Each row is a point on a tangle of strands that fork, close into loops and nearly touch. The rows are in no order.
In the rows, 128 means zero.
Two points are linked if the straight distance between their rows is under 132. Some points are linked to none.
q270: [126  83 157 141 134  95 138 119 105 129  68 181  87 113  77  70  56 137
 129 145 122  90 118]
q669: [ 92 122 108 157 151  94 114  88 167 116  97  98  76 138 123 124 121 171
 120  89 106  41 134]
q155: [110 117 164 154  91 118 169 136 143 151 133 112  59 119 135 126 183 112
 122 118 113 118 155]
q465: [ 99 164 115 108 107 122 165 159 121 142 167  86 107 104 155  90 185  95
 165 133 127 123  99]
q533: [120 149 105 148 108  96 133 204  90 102 189 121 168 129 134 177 159 106
 154 143 109 146 117]
q399: [161 137 132 171  71 133 153 125 102 111 156  85 172 133 130 184 128 116
  92 125 185 120 168]
q633: [172 127 194 130  80 145 173  71  96 151  69 138 121 117 112 153 118 138
 101 146 116 153 112]
q791: [112  90 112 122 153 104 127 101 160 107 167 192 140 131 144 121  93 169
 156 132 148 138 123]
q731: [104  96 156 160 118  94 114 105 117 138 126 121  51 133  98 105 168 126
 117 114 148 121 183]
q354: [132  57  88 150 112 141  99 123 143  77  90 127 122 145 129 168  83 178
 127  91 130 115 103]
q865: [120 109 146 134 101 154 166 147  89 158  88 115 133 134 155  97 153  35
 190 174 127 185 144]
q430: [156 150 140 116  97 117  97 117  84 178 129  93 189 136 169  85 123 109
 135 205 126 154 125]
q968: [152 162 151 157 131 124 116 100 104 147 168  71 142 174 143 104 139 129
 136 146 128 103 171]
q423: [ 95  41 119 140 130  89  95 161 157  96  76 164  98 135 130  81 103 143
 136  95  94  85 112]
q83: [141 108 145  97 139 169 153 105 142 152 110 227 125 118 122 103  80 109
 158 196 121 112 140]
q523: [114 141 127  94 157 104 105 171 135 180 142 142 124 103 123 102 145 142
 116 135 106 139 102]
q997: [146 117  73  96 164 105  81 148 117  82 132 129 150  95 115 135 109 153
  85 109 170 119 137]
q406: [126 113 146 139 158 166  94 111 102 143 100 134  70 146 107 112  75 110
 151 109 136  56 156]
q931: [ 95 120  81 157 140 109 114 147 192 101 150 168 195 120 125 137  79 185
 124 145 104 151  48]
q733: [134 182 113 161 132 111 163 150 175 125 164 135 145 128 133 166 149 161
 167 138  45  93  98]
q470: [154 170 118 176  96 105 169 179  93 109 202  99 180 114 139 162 146  85
 125 137 140 117 147]
q836: [148 137 163 136 131 126 157 109 136  91  99 132  94 140 106 112 143 130
 148  53 143  94 131]
q458: [167 127 123 140 116 117 122 103 108  92 132  98 119 134  99 122 106 142
 125  58 177  69 137]
q820: [115 152 120 117 203 144  97 112 137 140 110 106 116 161 113 171 114 147
  88  84 141 126 156]
q526: [119 112  97 122 103 167 140  85  96 128 120 136  65  86 170 128  64 109
 127 104 116  99 161]
q220: [126 149 127 137  62 164 147 125 101 126 111  71 118 111 170 110 127  70
 103 146 104 137 195]
q440: [164 114 162 119 158 180 184 119 145 154 167 143 107 152 121 129 104 106
 142 139 154  70 180]
q308: [ 71 115 116 106 141  95  79 147 125 153 130 185 140 170  75  65  91 131
 140 119 166 143  87]
q822: [151 147 118  65 114 132 150 128 118 142 167 157 157 109 172 167 143 169
 123 165  88 159 135]
q312: [106 153 129 130  95 143 149 153  78 157 125  91 133 121 159 122 129  26
 125 184 157 133 150]
q231: [127 156 176 114 166 180 129 172 149 122 109 116 164 171 139 130 145  82
 167 139 135 139 110]
q165: [100 143  94  96  90 106 116 139  86 163  89 123 139 125  80 164 139 162
  78 168 117 159  99]
q926: [105 141 177 134 149 194 184 143 179 113  92 122 112 152 121 112 144  67
 176 139 132  91 137]
q337: [151  93 123 124 117 132  82 136 109 164 160 150 191 133 153 115 116 140
 118 194 146 189 128]
q737: [140 145 114 131 200  98 112 124 133 146 120 121 128 139  91 186 148 168
  81 120  88 126 133]
q702: [103 191 125  99 137  81 135 154 115 124 146 113 135  98 106  93 180 117
 126 107 131 140  97]
q527: [ 87 127  92 113 121 160 116  77 145 101 127 103  83 111 180 144  83 139
 105  83 122 108 161]
q439: [110 118 139 135 130 150 151 167 120 167 139  72 103  98 177 135 184 113
 146 138  97 120 122]
q27: [147 139  94  74 133 133 135 107 174 105 131 162 181  98 148 182 157 160
  87 145  92 155 153]
q995: [130 138 135 129 155 140 148  95 109 160 168  94 108 183 173  94 127  76
 153 100 119 122 177]
q340: [119 108 149 130  78 144 128 110  86 151 157 154 120 138 109 123 114 117
 171 166 134 154 178]
q107: [175 145 131 112  61 122 105 137 103 183 113  96 143  99 166  66 154 128
 142 170  84 136 114]
q678: [131 160 116 156 102  97 178  97 102 113 157 112 160 153  87 192 120 154
 126 147 112 178  89]
q283: [120 124 102 102  98 121  67 126 168  67  86 103 149 156 114  91 189 131
 106 103 109 150 127]
q692: [189 158 103 147 158 101 138  86 120  90 161  75 143 141  93 145 131 181
 128  74 130 106 107]
q622: [ 96  90 137 137 148  80 104 153 155 138 102 204 149 140  70  57  74 142
 117 145 156  95 101]
q614: [159 147 129  72 104 158 103 144 130 116  89 150 135  67 129  85 152  81
 116 128 121 103 164]
q43: [146 169  87 140 107  88 130 145 106  87 176 123 181  76 157 185 146 132
 119 139 121 190  98]
q923: [113  98 135  92 181 158 113  89 159 139 135 203 111 121 150 101  81 120
 185 145 147 166 130]
q77: [165 120 170 164 111 132 100 123 118 146 123  83 141 148 119 130 168  98
 106 155 120 126 161]
q90: [122 140 150 152  95 144  99 118 138  82 104 130 114 135 102 123 134  74
 109 123 196 126 177]
q618: [121 103 102 146 183  96 135 106 196 101 141 173 181 110 106  98  61 194
 135 134 149 160  60]
q568: [112  50 124 163  92 129 107 138 141 101  83 140  76 148 148 123 105 145
 165  95 111 123 139]
q569: [154 155 158 152 162 130 106 142 171  89 117  89 169 109 131 178 177 133
  88 104 145 159  97]
q977: [133  94 138 116 137 113 101 161 141 144 141 147 179 190 162 110 167 128
 133 154 118 216 111]
q122: [128 114 143 163 145 208 174 130 139 120 112 123  92 141 118  94 161  47
 164 173 134 108 176]
q499: [112 162 187 131 112 129 159 150 135 122 109 137 150 147 113 145 162  93
 143 154 160 169  79]
q503: [144 175 172 111  64 129 166  80 132 133  96 131 147 113 111 142 127 123
 118 151 138 138  80]
q70: [132  93 115 129 142 117  91 141 102 161 137 152  86 130 120 123 128 140
 130 123 131  75 188]
q415: [118 160  95 150 122 116 156 125 190  86 167 158 139  66 140 165 131 170
 117 137  84  90  89]
q666: [173 139 102 146 169  99 109 131 101 122 128  80 129 108  63 163 106 173
  98  78 144 130  64]
q823: [133 121 154 144 135 143 176 129  97 141 187 147 113 180 127 136 123  91
 170 126 140 134 180]
q734: [154 131 146 123  94  88 182 112 114 130 165 125 156 155 136 183 163 164
 137 167  91 174 133]
q752: [165 109 138 147 128 112 132 128 120 125 114  98 137  96 103 157 157 169
  65 102 171 154  75]
q4: [112 144 124 160 123 141 130 120 110 126 142 100 149 136 134 175 111 156
 134 125 108 152  75]
q187: [112 123 132 125 123 135 171 112 125  89  99 106  93 167 137 170 128 132
 137  39 136 137 123]
q696: [125 123 150 125 154 213 176 123 143 167 137 137 104 114 133 119 124  64
  93 181 148  89 180]
q367: [ 79 145 145 103 118 119  99 174  59 143 114 107  88 156 122 101 124  82
 176  95 117 129 144]
q693: [100 167 125 131 182 116  70 138 112 126 156  70 112 125 134 130 137 101
 104  96 165 121 150]
q73: [149  51 119 112 157 117 170 104 140 106 135 186 128 152 134 153  92 184
 150  96 145 168  96]
q998: [129 103 109 104 142 108 168 117 104  87 123 145 113 170 134 162 103 177
 175  63 123 165  79]
q580: [131 125 143 157 144 156 113  98 100 152  87 164  63  97  90  63  65 108
 171 124 153  97 132]
q443: [133 161  64 105 144  61  89 138 150  79 156 149 171 104  76 111 158 145
  75 122 164 152 111]
q459: [115  88 137 143 156  76 109 143 170 137  93 128  96 118 123 111 131 188
 101 110 118  85 106]
q730: [115 144 131 111 133 137 120 194  82 212 125 127 150 129 125 102 149 124
 121 160 104 164  78]
q275: [126 114 107 125 155 117 114 133 147 148 126 120 160 185 116 168 179 166
  96 131 105 197 131]
q403: [ 99 113 109 117 125 202 147 134 141 134 124 136  82  64 162 122  98  96
 113 165 141  86 172]
q654: [111 137 103 117 152  81  85 157 200  88 116 138 144 122  79  93 178 143
  98  92 145 134 111]
q987: [140 130  86 132 152 107 122 156 148  87 133 159 145  64 139 175 127 160
 107 103 127  90 115]
q534: [108 136 131 134 162 123 128  81 174 100 121 128 111  95 145 136  60 144
 116  98 136  53 154]
q939: [134 139 123 136  81 164 158 112 120 105 155  79 109 138 172 155 117  78
  59 101 151 103 180]
q128: [125 128 142  80 135 125 135 127 124 179 101 218 135 146  84 113  86 140
 120 174 121 137 125]
q982: [134 148 127 136  94 149 135 106 148 110 129 117 130 156 133 150 132 158
 149 130  75  93 107]
q32: [ 94 143 106 101  85 121  74 102 135 122 124 125 150 161 118  95 137 131
 149 139 114 167 117]
q408: [156 100 153 101 135 156 120 129 105 118 127 126 114 112 175 142 137 122
 139 111 156 151 158]
q882: [113 171 109  88 127 177  87 119  91 173 131 104 131  94 173 111  94  95
 139 139 131 111 137]
q656: [107 107 121 121 172 151 108 161 138 185 131 114 107 107 160 130 138 151
 173 126  87 107  97]
q573: [173 102 172 147  89 120 110 123 133 158 113 112 133 131 141  77 189 129
 121 149 123 160 129]

How many points has the smallest loop of links through each point below? Write 0 if it is on no loop.
q406: 0
q439: 5
q696: 0

A piece is two or more points that can be reached from each other along the links. Count, over all rows, the pieces, the separate loops (a circle has one, a figure eight two, a Y none), the forks (points with three links) and the tips (points with one).
pieces: 5
loops: 1
forks: 5
tips: 13

Name the points in between on the shortest way along the links from the first point to the second, in order.
q465, q622: q439 q155 q731 q70 q406 q580 q270
q696, q820: q440 q823 q995 q968 q77 q573 q107 q430 q337 q977 q275 q737
q4, q283: q982 q733 q415 q987 q997 q443 q654
q791, q569: q73 q998 q187 q836 q458 q692 q666 q752
q823, q568: q440 q696 q403 q526 q527 q534 q669 q459 q423
q968, q503: q995 q823 q440 q696 q122 q926 q231 q499
